Points on a hilly landscape, in no order, each with its height.
A ball rolls from a point to the lowest of its 4 nearest points, and stops where none of them is lower. Distance is the straight distance between rows; heights are no part of it.
z665 h=4.06: [-29  14  18   1   2  -1 -16  -3   6  15 -27 -14  27  -1  -3   0   3  -4
   1  -4  -1  -9   3  -3 -22  -8  -3  -5   0 -17  -7   9  -4 -16]
z708 h=3.29: [ 28 -17  -1   4   4 -15  -3  -6  -2   1 -23  -8  16  14  -3   7   7  18
   4   9 -22   1 -10   2  -5 -27   2  13  -9   3  -6  -1  -6  15]
z316 h=4.57: [  1   4   8 -19   6 -17  -7  -3  17  16  -2   7   6   4  -2 -18   8   4
  12 -10   0  -7  11   4   0   3   3 -23  14  -4   5  -3 -10  -4]
z354 h=5.32: [ -4  -7   0 -12  -8  28  -2  23 -19 -22  15   2 -17  -2  -6 -11  13 -26
  25  10   9   0  -8  -9   5  -1   9   2  -4   3  29   9  13   5]
z421 h=4.52: [-16   7   6 -10   0  17  -1  15  -7  -3  23   9  -8  -9  -2 -15   6 -21
  20   7  -1  -1   7  -8  10  -4  -6  -9   5   6  17  -7  -6   8]
z320 h=2.40: [  5  -1   4  -1  -6 -18 -13  -2   0   8 -12  -6  -3   2   7   1  12  -6
   4  13  -7  -5   8   7  -3  -4 -10  -3   5  -4  -7  -6 -15  21]
z289 h=2.59: [-33  18  -5  14   0   1   8   0  18  -3   6   9  22  -6 -16  -4   4 -21
   1 -29   4  14  15  -3   8   6  -1  -4  26 -11  13  11  -9   1]
z366 h=0.60: [-13  -3  17  -1   0 -11 -18   3   1  19 -26 -23  22  -1  -9   3  11  19
   0 -24   5 -33  10   5 -17 -16  11  -4 -14 -15 -13   7   6  -5]
z987 h=0.79: [-21  15  -5   4  10  -6  14  -4  10   1  17   5  24  -4  -9  -9  -9  -8
  -8 -18   4   2  17  -7  -3   8 -13 -19  10 -12  24   4  -9  -4]
z965 h=1.62: [  9  -7   7   1  -4 -14  10 -12   5  16  -6  -6 -12   3  -1  13  -2  37
 -21   2 -14  -9  -3  12   2  -1 -18   1 -12   0 -33  -3  32   4]
z447 h=3.28: [ -7   1  11  -4   1  -9 -14  -4   2   9 -20   1  32   5   1   8   3   6
   0 -18   4 -10   1   8  -7 -10  10  -3  -7 -10  -7  -7  -9   3]
z122 h=3.81: [ -9  -4  -1   3  -3  -5 -19   9   4  12  -6  -5  39  11   0   7   7   5
  12 -21  -2 -12  -5  -1  -1 -16   4  11 -16   1   0 -14 -12  16]
z837 h=4.73: [ 14  -5  -1  -3   2  -5 -11  20 -18   3   6  -5  34   3  -1   1  14  11
  17   3  -1 -16  -5  14  -1 -15  -8   4 -14  -7  -5 -14 -25  19]
z592 h=5.54: [ 21 -17 -25  13   3   9   2   7  18   3   7   0  -8  11  -1  -1 -13  -1
 -26  -7   1  -5 -19  11  -7   4   3  11 -19  21 -13 -16   8   0]
z314 h=4.68: [-20  -8   9 -14  -7  10   8   7   1 -20  18  -2  -1   4 -12  -1  -4 -18
  14  -9  11  15   5 -10   9   5   4   1  15  11  29   6 -15  -6]
z284 h=4.86: [-15   6  10   5  23   6  -7  12   2   8   2  -3  36  -2 -20   3   5  20
  14 -19  -1 -24  11   1  -9   5   8   3 -19 -11   3 -25 -15  -2]
z574 h=0.58: [ -7   1  -7   4   0  -2   8 -14   6  -1   7   0  -5   3  15   2  -4   5
 -16   5  -7   4  -4   5   8   5   2  13   0  18 -14 -13   6  -1]
z509 h=0.46: [ 15  -9   7  -7  -4 -11   7  -9  16  -2  -5  -4 -39   4   1   9  -3  19
  -1   2 -19   9   3   2  15   7 -12 -16   0   4  -2  21  29  -9]
z721 h=6.05: [  6 -20 -12   6  -7  24  11   7   7   3   8   0  -7 -11   1   4  -9  -6
 -22   0  10  -4  -5 -12  -5   2   1  10   2  19 -19 -15   8   4]
z147 h=4.76: [  1   0   7 -12   2  -9 -18  10  13   8  -9   0  11  -9  -6 -12   5 -10
  15  -5  -8  -4  -2   1 -11  -8   5 -15   6 -17  -5  19 -17  -8]
z402 h=2.30: [ 11  -4 -10   5  -4   7  23  -8   8   6   5  -5 -24   2  -6   4   1   8
 -23  11  -7   4   4   1 -10   5  -5  12  -6 -18 -30  -2  25   4]
z529 h=6.63: [-16  -3  -3   4  -9   9   6  10   0  12  13   2  14   7 -15   3   7  -1
  -1  -5   8  -1   2  -5  -2   3   4  10  -5  15 -16 -23 -14   1]
z497 h=1.89: [ 28  -5 -18   4 -11   7  24   0  -8   3   2  -1 -17   3   7 -15  -2   3
  -9  19  -2  10 -13  15 -19  -7  -4   9  -4  -6 -12  -3  14  -1]
z924 h=5.55: [-11   3  12 -11  26 -25 -26   3   8   3 -22   1   6   3  -8 -24   1   0
  13  -8   4  -8  14   5  -4   7  10 -28   0 -18  -2  15  -4 -14]
z660 h=8.40: [ 14   4   1  -1  22 -10 -11   0 -10   6  -6   3  15   8   4 -12   7   8
  11   0   7  -5  -2  19  -3 -15   9 -15   2 -10  -7   3 -12  19]
z470 h=3.34: [ -6   6   8 -10  11 -11  -1   0   0  -3  12   4   6  13   8  -5  -2   7
   2   2   2  -2  12   6   7  10  10   0  -2   3   0 -12 -15  -3]
z266 h=2.41: [ -1  -3   2   1 -10   9 -13   6   0  10 -21 -11  20  -7  -4  14   7   1
   8  -7 -11  -2 -16   1 -11 -25   4   9 -23 -18 -11  -9 -26   5]
z488 h=5.99: [-10   9  -1  -8   9   0 -10  21 -14   7  17  -2  20  -8  -6 -12   6   5
  22 -10   1 -26   6   0   2  -2  -4  -4   3  -9  -5 -20 -14  15]
z815 h=5.21: [  7   6  -7   5 -10  30  13  12  -2  -5  11   4  -9  -1   1  -3  -6 -23
   5  15   8   1 -10  -2  -5  -3  -3   8  -7   8  -6  -4   2   2]
z385 h=1.27: [ 10   2   7   2  -2 -19   3 -14   4  10  -2  -2 -11   6   9   1   6  20
  -7   5  -8   2  -2   8   0  -8  -6  -9  -1  10 -18   4   4   6]
z642 h=3.00: [  5   1   2  12  -5 -10  -7 -13  14   6 -28 -12   7   1   6  13  13   7
  -7  -7   3 -11  -3  -4  -7 -25  -4  -5  -7 -22 -14  12   4  -1]
z190 h=4.07: [ 38 -10 -16  10   6  11  14   3  -8   0   2  15  -9  13   3  -9  -7  15
  -9  32   7 -12  -5  12 -14 -14  -2  -4 -20  10  -9 -13  23  10]
z486 h=4.99: [ -2  20   2  -5 -18   6  -7   3  -5  12   7   7  22  -8   0   3  18 -13
   8  10  -4  -8  14   3 -11 -16 -10  -8   5  -8 -16   2 -16  11]
z163 h=1.90: [  7   5   4 -15  -8   5   7  -4  12  -8   6   4 -35  13   4   5  -8 -10
  -3  12 -10  19  -8  -4  -7   1   2  -1  17  -5  -3   0  17   2]
z888 h=1.19: [-21  11  -5   5  12   3  15 -14  -4  -5  12   1  10   5   0  -1  -2  -2
 -13  -8   3  -1   5  -9  12  23  10   2   6  21   1  -6 -14  -8]
z432 h=3.68: [ -9   4   4   3  -7 -13 -12  -9  11  14 -20   1  -1  -3  -5   2  15   9
  -9  -4  -3   5  -1   8   1  -3  -3  -9  13  -9 -18  17   2 -14]
z947 h=3.42: [-21  13   8  -2 -13  -1  -6   4   6   7  -1   7   7   2   1   2   4 -19
   7  -2  10   7  14  -7   7   2  -4  -1  12   1  19  13  -3  -8]
z796 h=4.51: [ -6 -12  -1 -21  11   2  -3   8 -14 -13  17  -3 -14  -5  -2 -10  -7 -11
  26   5   6   3  -1 -14  10  18   4 -13  -7   8  36  -7  -4   0]
z282 h=6.46: [ 18 -21  -3   0   2  25 -15  -3  -4 -22  10 -22 -10  -7   6 -20 -21 -20
   8  22   7   1  -6   3  -4  27   3   6  -6  24  20   1   8  -2]
z530 h=2.98: [ 15  -2  -9  -2 -23  15   4  -2  -6  12 -13  -8  20  -8  -7   9  11  -6
   9   0 -10  11 -16  16  -5 -18 -17  15 -11 -10 -11  -6 -24  15]
z754 h=1.24: [ 10  -4  11   0  -2  -8  -7 -16   6  15 -13  -7 -32  -1  -4   3  -7  21
 -14   8 -14 -11   1  11  12   5  -6  -4  11  -2 -13  11  34   0]
z890 h=3.04: [ 18   7 -11   0 -14  15   9  -6 -18  -1   4   9   0  -2  -5  -2  11  -1
  -4  12   1   0 -14   6  -2 -23 -12   9  -5  -7  -9  -3 -14  19]
z180 h=3.27: [ -1   1   1  -8  17 -22  -8  -6   3   8   6   4  -2  17   7  -3  -4   6
   3   9  -7  -2   8  12   9   4   7  -4   2   4   0 -13 -10   3]
z143 h=2.51: [ 24   0 -14  -8  -2   4  -3  -4   1  -5  -2   7 -21   0  10 -10  -9   4
  -8  28   1 -10  -3   7  -1   7   7 -18  -3   4   0   0  18   7]
z362 h=4.05: [ 20  -1  -8  10  -2   6  -6   9 -12   6  15  -1   8   0  12  -5  10  -4
  -2   7   9  -2  -3  23  -7 -20 -11   3 -10   7 -11 -12  -5  21]
z880 h=1.20: [ 24  -8   4  -1  -5   6 -10  16  -3   2 -31 -16  19   4  -4  10   6  -5
  11 -15 -17  -9  -7   5  -5 -23  -6   9  -7 -13  -2  -6 -17  20]
z386 h=3.08: [-13   5   1  10  -7   8   8  -6   0 -12   8   4  -9  -1   6  -2 -11 -10
 -10  11   2   5  -4  -6  -2  17  11   3  12  18   3  -3   8 -12]
z951 h=5.39: [ -1  -5  16  11  -9   1  -6   2  -9 -20  -7   1 -24   8  -7  20 -10   1
   3 -14   4  28  -3 -13  16  10   7  11  16  13  17  17  27 -18]
z556 h=0.44: [ 16  -7 -13   1  -6   8  17  -2  -3   8   2  -1  -4   3  -3   7   1  -2
 -15   4   0   7  -6   5  -5 -20  -8  20 -13  -4 -27   5   4 -10]
z544 h=3.06: [ 10  -5 -17   1 -11   6  13  -1 -14   0   9   0 -12   2  12  -4  -1  -9
  -9  18  -2  -9  -9  11 -16  -3   9   8  -6  10  -4 -13   6  12]
z258 h=4.42: [ -5   3  -3 -10  12  11   5  14 -14  -7  26  12  -3   0   6  -4  -2 -11
  10  18   9  -9   4  -1  -2  18   8   0   4  15  15  -7  -5   5]
z242 h=3.21: [ 27  -8 -17  12   3  10   0   3   3 -14  15 -12 -18  -7  14 -11 -17  -3
 -13  15   0  -5  -5  14 -28   3  -7   7 -11   6   4   3  21  -2]
z392 h=3.09: [ -8   7  -3   9  -8   3  -4 -12  13  17 -18  -7  14  -7  -5  19   1   1
 -16  -6   2   3   3   1  -8 -12   1   3  -9 -22 -16  13  -4  -6]
z713 h=4.53: [ 22 -14  -9   1   5  18   6  12  14   5   3  -2  20  18  -5   4  10  10
  -4 -10 -18   3 -15  10  -6 -14   6  23 -20  18 -20 -13  -5  13]
z871 h=7.29: [-24  14  -4 -16  14   2  -4   5  -6  13  28  10  30  -4 -19 -14  15  11
  19  -1  18 -27  -2  -6  -3   6 -21   5   0  10  -5 -28  -6  -6]
z377 h=2.92: [ -3   7 -16  17  -7   8  15 -15   3 -10   9  -1 -14   2   9   4  -5  -6
 -19  -2  -3  12  -4   5 -10  10   5   7  -7  -3 -16 -12   9 -17]
z593 h=3.12: [-19   2  -4  12   3 -12  -3   4   5  -5   4   9  17   0 -10  -7  -7  -6
   6 -26   5  15  11 -14  17  13   3  -3  24  -1  30  13 -13 -18]
z781 h=2.72: [ -6   0   0  -7  -7  12   4  17  -5  -6  13  -6 -21   7  -1   2   7 -27
  15  -2   4  15   9  -8  16  -3   8  -9   8  11  24  12   1  -5]
z109 h=0.56: [-13  10   3 -19  10  10  -6   6 -11  -8  24  23   3 -12 -20  -6  -3  -8
  29  -9   6   0  16 -18   2   7 -10  -8  10  -9  34  -5  -9  -2]
z531 h=0.53: [-10   2  -4  10   5  -9  -1 -27  12   8   0  -1  -1   1   1  17  -1  11
 -21  -5  -1   4   8  10  11   4  -7  23  -5  -1 -17   4   3  -6]
z126 h=2.00: [ 20  -2  -8  -5 -25   5   0 -13  -1  11 -12  -9   7 -11  -5  14   9   1
 -16  -1  -5  15  -9   6  -6 -24  -6  13  -8  -5 -16  -3 -13   5]
z518 h=3.69: [-28  10   4   2   9  -4   1  -2  -2  -1   4  11  18  -3   5  -4   1  -1
   2  -7   1   2  13  -4  -1  20   2   7   8   3   0 -10 -21   1]
z680 h=3.31: [-19  -1   5  19   8 -16  -4 -11  10   3  -8 -14  32   5   4   7   8  17
 -12 -18   5 -11  18   3  -3   5   3   7  -3  -9  -3   6  -3 -10]
z306 h=2.16: [ -8   2  10  -4  14 -11  -4  -3  -1  -8 -15   6 -14   3  -1   1  -5  11
   0  11 -14   6   1 -11   2  24  11 -18   7  12   8  17  13  -3]
z207 h=2.14: [-14  -3  12   2  -4   1 -12   0   8  -8 -41 -30  13  -2  -8  16   6  12
  -6 -10   5 -20 -14 -12 -21 -26  21   2  -9 -16  -5  11   4  -3]
z911 h=2.15: [  8  -6   3   4   7 -18  -1   0  -5   2  -2  -3   7  17   8   5   5  12
  -2  -4  -7   3  -7  12  -5  -1   7   3  -7   7 -14  -8   1   6]
z483 h=5.22: [-20  -3  -3  18  -1  12  10  -7   0 -20   7  -1 -11  -5   5   2 -10 -20
 -17   1  16  11   2  -3   6  21   3  13   8  23  18   7  10  -5]
z12 h=2.90: [ -7   7   0   5   7 -14   0  -5 -18 -15  -8   3 -16  -3  14   2 -14  10
 -11 -12 -14  13  -5 -14  14  25   3  -3   8  12  21   4  19  -3]
z104 h=0.47: [ -5  -9   7  10  -4   2   0  16   0 -13  -1  10 -10  12   8   6 -10  -7
   6 -13  15  19   1 -14  11   6  16  -2  18   3  32  25  -5 -11]
z195 h=1.63: [ 11   0  11   2  -8 -16  -4 -11  15  17 -14 -16   5   8  -2 -11   9  17
  -3  20  -7 -16  -1  20   2 -25  -3  -8  -2 -14 -16   5   4   0]
z948 h=1.09: [  3  -3   8  -7  -3 -16  12 -19  18   5  -6  -5 -25   1   6  11   1  10
  -6  10 -16  11   2   4   7  -1  -6  -2   7 -10 -14   4  18   1]
z310 h=1.11: [  0 -15   9  -2   1  17  -5  14 -11 -16   8   5 -10   9  -1  12 -15 -21
  23   0  21  19   3 -17   6   8  12  -2   6   9  27   5  15  -6]
z105 h=0.91: [  9  -8   0  -4  11 -11 -10   6  -3  -9  10   9 -17   4   6  -3  -1  -7
  10   9  -3  13   6  -7   9  -5  11 -12   5   7  16   4   4   2]
z110 h=7.51: [-22  10   0 -22  -2   3  -6  26 -10   9  23   3  11 -17  -5 -11  24   0
   3  -1   9 -23   1 -11   5   4 -15   3  -1   0   3 -15 -13   6]
z684 h=2.25: [-16  13   9  11   6  -4   7 -11   2   9  -1   9   1  10   7   7 -10  10
 -14  -6  -1   8  13   1  11  17   0  13  13  -4   5   5  -8  -2]
z502 h=2.37: [  8 -10   6   1   0  -4 -12   2  -1   5 -22 -23  27   5   1  12   6   9
  19 -18  -6 -26 -14   6 -15 -21   8   6 -11 -16  -6 -16 -15  17]
z553 h=3.75: [  0  -2  -4   6  -1   2  -3  -5   3 -13   6   4 -24   6  16   5 -17   4
 -10  10   2   8   8  -2  -7  22   9   7   4  28   1  -9  12   4]
z401 h=2.58: [ 12   4   9 -13 -13 -15  -5 -12  16  10 -19  -6 -20 -13   0  -8   4   9
  -6  10 -17  14   1   0   6 -16 -18 -21  14 -18 -17  22  11  -4]
z826 h=3.87: [-30   9  -6  17  -7   3  25 -13   9   0  -2  10  -9  -4  -7   4  -5  -5
 -18  -2   5  21  13   2  21  22  -3  13  17   0   4  17   6 -14]
z811 h=3.22: [ 33 -10 -20  13 -17  21  29   1   1  -6  11   6 -23  -8   0   3  -8  -9
 -30  -3   3   6 -20  -7 -19 -11  -8  10 -18  -1 -32 -11   0  -6]
z498 h=2.50: [ 37  10  -8  -3 -22   6  15   3 -13  -8  -1  12 -17   2   2  -8   8   4
  -1  22  -2  14  -7   2  -2 -15 -18   4  -4 -26 -10   3   4   7]
z851 h=6.57: [ -4  -5  -2  -6   9  27   1   9 -17 -12  21  -3  -6 -10   1  -3 -10 -24
  18  13  18  -2  -8 -12  -4  13  -1  -7 -15  17  17   3   5  -6]
z543 h=3.53: [ 20  -1  -5 -11 -10  17   5  -3  -9   2   1   6  16  -8   5  -4  20   4
   2  26   4   3  -8  17  -8 -23 -15  -5   3 -23 -10  -9 -30  16]
z583 h=2.29: [ -3  -8   5   8  14 -10 -16   4 -13 -19 -10  12   0   7  -4   2 -14   9
   3 -18  10   5  -8  -9  19  20   6 -14  13  -2  29  16   2 -18]
z256 h=6.32: [ -6   4  26 -13  11 -18 -20  -2   9  16 -14  -9  13   9   3  -7   2  10
   9   5   4 -13  12  11  -1   4  12 -12  -6  -6 -15  14   4   2]
z154 h=0.89: [  4  -1  -4  14   7  22  12  -2  -6 -14  19  -6   4  -8  10   0 -23  -7
 -22   3   7 -18 -15  -4   6  10  -6   7 -12  35  -6 -19  -4  -3]
z481 h=2.70: [ 17 -13  20   6  -7 -11  -7  -3   6  17 -24  -9  -1 -12 -12  14  -3  30
 -10   1 -14 -12   2   6   5 -13  -6   7  -7  -5 -22  -1  10  -6]
z136 h=3.74: [ 32  -4  -5  11   3 -11   7   3 -14   3 -14  -1  -1  12  10  -2  12  14
   1  26   1 -11   0  14  -5 -15   7   0  -8   1  -2  -8   5  15]
z897 h=6.09: [-10   1  12 -13  26 -12   4   0  -8 -20   6   7 -13   0  -1  -3 -12  -1
  11 -10   9  16   1 -15   7  21  14  -6   3   9  41  -6  -9  -4]
z62 h=0.51: [-17   8  -8 -21  28  -2  10   6 -18   2  29  11   6  -8  -3  -6   7  -7
  30  -2   3 -20  -5 -21   9  13   5  -7   8  13  30 -17  -5  -5]
z703 h=3.35: [-14  10  -4  13   4  -8   1 -17   6  13  -1   0  -7  -1  10   3  -5  -5
  -1  -6  -7   8  12  -1   4  13   7  -3  16  -3   6  -9   6  -5]
z261 h=3.41: [ -8  -7  -4   8  -9   4   3  13  -5 -31  -3   2 -11   9  -5  12 -21  -7
  -8  -4  10  21   0 -18  19  16  10   5   3   8  29   6  10 -14]
z224 h=2.44: [ 12  -4  12  -5 -11 -18 -11 -10  12   3 -35 -17  -4  -3  -1 -11  17  -1
  -9  20 -10 -14   1   9   1 -17  -5 -13   7 -10 -14  22  13  -5]
z334 h=6.25: [ 32 -14 -20  17   5  18  15   7  10   3   6   2  -9  10  -1  -3  -2  -1
 -22  -5  -8  -5 -13   7 -11 -10   3  21 -16  10 -15 -10  20   4]
z953 h=4.10: [-22  12   4  13  15  -5   1  -7  15  13  -4  -2  19  -2  -1  15  -2   7
 -10  -9  12   7  10   4 -12  13  -7   8   2 -23 -14  11  -9  -5]
z854 h=2.65: [-25  11   2   4  -2   2   3   8   1  12   7   9  20  -7 -10  -2  11  -7
   8 -18   4  -4  10  -5  -6   0 -16 -11   3  -8   6  -9 -15  -2]
z302 h=2.54: [ -9  -5   1 -16  10  -3   6   7  -2   1   3  13  -7   7   6  -4   2 -17
  16   3   7  -4   5  -6  10   4   6 -13   5   4  23  -3 -12   7]
z605 h=1.91: [-14  12   8   6   3 -14   2   4  12   3   2   4  13 -19 -12  -6   0 -21
   6 -20   2  -5   7  -6   4  15  -4 -14  12 -22  24  12  -5  -8]
z453 h=4.36: [ 23 -20   2   4   0  14   5   4  18   6 -17 -10  26  19   0   2   3  14
   8 -20 -18   1  -3   6   5 -14   3  24 -15   4 -17  -8   8   8]
z633 h=4.09: [-11   4  11   0  17 -18   8  -4   8 -12  -6  17   4  -2  -1 -14 -22  12
  -1 -21   4  -5  14  -5   7  18   0  -5  19   5  22  13  -1 -14]
z16 h=6.43: [  6  -9 -13   4   4  16   9   7  -8  -1  30   1   0  -5   7   0  -5   0
   3  11  14 -12  -5   0  -3  18   8  -4 -10  29  -6 -22  -5   4]
z187 h=3.67: [  4  -9   4  18  -6   1  -8 -16  16  18 -25 -24   5  -4 -12  30  -2  20
 -12  -9   5  -4 -15 -11  -5 -14  -5  19 -17 -15 -23   4  16  -3]
z249 h=4.79: [  7  -8   4 -21  -2 -12 -19   7  -3   2  -8  19   7  -7  -9  -4   8 -14
  17 -10  -1  -1   4  -5  19 -13   5 -16  12  -5  11  -2  -5  -5]
z973 h=2.53: [-11  -5  -3  -7   9  -1  -7  12  -8  -8   4  15  -3   2 -11  -5   3   4
  12 -11   6  17   9 -17  10   4   8 -14  12   5  30   9 -10 -20]
z798 h=4.04: [-17  21   0   4  15 -19  11  -9  -8  -9  -4  10  -7  -5  20  -1 -15  10
 -27 -12   2  -2   3  -7  18  30  10  18  11  14   7  -5   1  -5]
z350 h=2.27: [ 15   2   5  -8  -2  -7   0  -9   5   2 -15   2 -15  -7  15  -5   4   2
  -9  19 -14   6  -8   2  -1 -20  -2 -22   8 -23 -12   3  -2   9]
z339 h=5.77: [  4  -6 -15  -6 -25  22   4   7   4  12  14   2  16 -11   2  -7  16 -16
  -3  -4  -3   5  -6   1   2 -14 -11  22 -13   2 -26  -1 -16  10]
z305 h=4.21: [  2  -9  -2  -4   5  10  -8  12 -18 -21   2 -16  -6   2  -1   1 -25 -15
  22   9  11  18  -4  -6   3  34  14   3  -3  21  30  -1  11 -13]
z917 h=2.91: [-13   2  -6   3  -4   6   7  -2   2   7   4   8  -7  -3  11  12   2 -12
  -7   7   1  15   0  -5  -1  -8  -4  19   7  -3 -18  -1  -6   4]
z36 h=3.52: [ 28  -5 -14  -8  -9   9  -3   4 -18  10 -12  10  27   1  -3  -1  21   9
   5   8   1  -3  -7  23   4 -25   5  -4 -13  -7  -7 -11 -17  28]
z86 h=4.25: [-13   7   6 -10 -10   3   4   9  -1   0  13   7   4  -1   6  -4   1 -20
  12   2   9   2   8  -2   6  12  -2  -6   1  11  -1 -11 -16   1]
z145 h=5.84: [-18  -5   7  -5 -15  19  13   2 -12  -9  16  -5  -8  -2  -3  -1   0 -27
   3  10  13   4  -1  -8  -2  20   1  10   9  17  10  -7   0   0]
z718 h=7.03: [-30   2   1  16 -13   5   8  -5  -6 -16  12  16   1   4   4 -14  -7 -16
  -1 -12  10  19  10 -14  10  17   6   3  14   0  30  -3   1  -6]
z971 h=2.26: [ -1  -7   7   0  -1 -16 -18  14   0  -9 -13   9 -11   7  -6   4   0  -1
  13 -28   8   6  -2 -13   8   6   6 -20  14   3  12  33  -8 -13]
z864 h=7.23: [ 11  12   1  -6  12  -3  -9  -4  -9  19  13   0   3   2  -3 -19  23   0
  16   9  11 -14  -3  14   0  -7  13 -23 -10   0  14 -11 -12  21]
z938 h=1.98: [-22  10   7  -1  21  -6   8  -5   6  -9  19  17  35   1 -18  -2  -1   5
  10 -12   6 -13   3   2  -3  11  -7 -11  12   2  18  -1 -19  -5]
z29 h=1.82: [ 16   1   2  -1  -9   2  13  -1   8   3   3  -3 -35 -12   0   4  -6   8
 -12  11 -18   4  -3   0 -10   1 -16  -2  -6 -15 -15   1  32  -1]
z412 h=2.94: [  6  -8 -15  11   3   4   8 -12   5   1   6   9  -7   4   9   6 -15   7
 -27   3   4  -9  -4   0  -3   7   1  13 -13  21 -25 -12   6  -1]
z294 h=1.30: [  9  -2 -10  -7   7 -14  -2  -1   5  -3  -8  -1 -45  -6   4   1  -5  16
  -8  10 -16   2   0  -8   7  17   4  -6   2   6  10  10  20   7]
z288 h=3.37: [-18  16   1 -22  18 -15  -9   3  11 -12   9  11  21  -3  -6 -15  -2   6
  20 -10   8 -15  12   4   6   4   1 -26  14 -13  21 -11 -14 -17]
z259 h=1.85: [  3   7   7   4 -17  -7  -4 -10   6   6   1  -1  -5  -3   7   5  -1  -8
   0  16  -8   5   2   3   2 -23  -1  -6   8   4  -5   2   2  12]
z477 h=6.62: [  7   4   5   2  -9  17  -9   7 -15 -21  -1   1 -32   6   2   4 -20  -4
   4   5  -3  25 -13  -4   2  15   3  12 -10  13  20   8  26 -14]
z636 h=0.81: [ -3  -4  -9  10  14 -16 -14  14 -23 -35  -9   3  -7  -1   4   2 -16  14
   3 -19   5  19  -4 -11  14  24  15  -4  12   8  29  10   4 -22]
z691 h=1.84: [ -5  -6  -3   7  -6  -9  11 -14  13  14   0   1  -1   4   8   9   3  21
 -15  -3   1   1   9  -3   0   1  -3  11  -2   6 -30   5   1   8]
z790 h=5.44: [  3  12  -3 -26   4   1  -5   9 -12  -2  14   0  -3  -8  11 -17  16 -12
  20  19  10  -1  -1  10   3  -7   9 -15   7  -5  17  -9  -7  24]
z478 h=0.68: [ 19  -7   7   1   0 -20  17  -7   9  12 -10 -10 -12   1  -2  -1   5  17
  -2  13 -10 -13  -4  11   3 -15  -6  -5  -1  -4 -15   6  22  -3]
z74 h=2.64: [ 22  -4 -10  18  -4   0  13  -7   2   9   2   4 -22   7   7   6  12  10
 -15  15 -16  -9 -10  -4  -8   2  -8  -1 -10  -1 -17  -7  21   8]
z683 h=4.16: [ -8   5  -3 -32  21  -5 -18  13  -9  -3  16   8  -3 -19  -7  -9   1  -7
  37   2   9  -6  13   8  10  10   0 -15  -5  -6  33  -7  -2  11]
z449 h=2.73: [ 15 -14 -13  -2 -12  14   7  -1   3  12 -17  -2   8  18  -9   2  -3  18
  -7 -12 -17  -1 -10   0 -10 -18   3  33 -16   6 -25 -12   9   0]
z982 h=3.98: [-15   3   6   7  19 -14 -10   1  12   5  -7  -6  29  11  -1   3  -3   9
  -4 -12   4  -7  11   9 -11  -3   9  11  -3 -11 -10  -8 -21   0]
z536 h=8.30: [ 11 -14   0   7   0  34 -13  -4  -8 -22  13 -21 -15 -13  -8  -5 -25 -30
   2   9   6   2 -11 -11   4  23  -9  17  -9  19  13   7  12  -5]
z863 h=2.69: [ 15   9  -2   3 -10  -5  17  -7   2  15   3  -8 -20  -2  11 -13   0   4
 -16  12 -19   5 -11  -5   1 -23 -10   5   3 -23 -19   6  14   8]
z271 h=2.08: [  0   1  15   4  -3 -16 -18   1   6   1 -25 -25   4  -5   2  -6  16  22
   2   6  -5 -29  -4   3 -20 -18   3  -2  -5 -17  -8  16   0  -6]
z872 h=2.06: [-15  14  -5   1  -9   5  14 -18   6  10   9   0 -22 -10   4   8   0  11
 -21   5 -14   9   2   7   8   8  -9  -1  15   4 -11  16  16  -1]
z523 h=5.59: [ -2   7   2  -6 -13  18  -6   4 -25   2  12   3  10 -15  -2  -5  22  -9
   8  13   7 -14   3   7   4 -16 -11  -6   3   8  -2  -7 -17  17]
z830 h=5.73: [  3  -4   2   1   7   6 -16   0 -13 -33  -6   0 -20   2   3   3 -30  -9
  -1   1   2  21  -6  -6   5  26   9   2  -2  28  35  13  12 -16]
z699 h=2.75: [-25  12  -6   2   6  -1   8   3  -2   5  14   0  26 -13 -23  -5   6  -5
  13 -18   5  -7  10 -17  -3  11 -23 -16   2  -4   4  -1 -12  -2]
z866 h=3.58: [  1   3  -2 -19   4  -4 -13   1  -2  12   5   9   7  -1  10 -11   9 -23
  13   5   1  -5   9   5   5 -15  -6 -17   3 -16   1  -6 -13  10]
z618 h=2.34: [ 22 -14 -19   2  -9   9  -1   4   3   9 -26   3  23  10  -2  10  19   3
   7  -1 -13   1 -14  10 -11 -28  -9   9 -18  -3 -11   1 -21  17]
z167 h=2.42: [  0  -4   2  -2   4  -5  -5  -6  -6 -20  20   1 -20   7  15   8 -12 -16
  -2  19   2  13   1  -5   4  18   6  -4  16   7   9  -8   6   2]
z466 h=4.66: [-28  13  10   1  -8  -3 -10  -2   3   4 -16  -2  11 -21  -4  12   8 -20
   9 -10  -1  -2  -2  10  -7 -18  -2  -2  -3 -23  -9   9 -22 -16]
z585 h=2.66: [ 25   2 -15  -1  -9   9  25 -17  13  -2   7  -7 -46   5   9  -6  -7  -1
 -17  15  -5  10  -2   0 -12   2  -6  11 -10  -7  -8  -1  25   0]
z88 h=7.61: [  1  -1  -3  15  -9  24  25   1  -6 -11  25   3  -1 -13   3   8 -14 -14
 -20   3  25  -5  -2 -10 -11   8   3  17   5  24 -16 -10  -3 -14]
z808 h=3.49: [ 10   1   5   8 -11  -7  -6  -4  -4  15 -18 -20  12   1 -11  16   8  22
  -7  -2  -8 -10  -7   6 -11 -21  -5   9  -8 -22 -23  16   9  12]
z186 h=2.13: [ -8   1   9   6  -6  -9  -4   0   5  19 -16 -13  17   2  -5  16  12  13
  -9 -20  -4  -8   9  -2  -4 -13  -3  10  -9 -14 -11   1  -1 -15]
z244 h=4.17: [-11   8  16   3  -2 -15  -6  -4  14   1   3   1  10  -3   2  -9   8   2
   1  -6   7   2  10   1  -5  -3  -5 -11   6 -14  -3  15  -6  -4]
z571 h=1.50: [ -6   4   2   0   1  -7   7  -6  17  -7  -7  19 -16   4   0   4  -9   1
  -4  -4 -17  16   9  -9  10   9  -2  -7  17  -1  -2  19  16 -14]
z156 h=2.78: [-10  -8   6  -6   5  -2  -4  11 -14 -27   5   3 -13   4  -1  -5 -22  -8
  15 -11  -6  28   0 -10  12   8  12 -10   0   5  14  13  -6 -12]

Call two points neighbours if one is among the 4 nearest of the other. Go from one point of each pair to the other, from neighbour to neighbour, staying as low as possible. Name the highest point that can't be avoided.
z531 / z509 | z691
z531 / z154 | z412
z478 / z509 | z948
z105 / z987 | z593
z509 / z556 | z402
z366 / z509 | z271
z62 / z636 | z973
z509 / z888 | z684
z186 / z105 | z306
z636 / z104 | z583
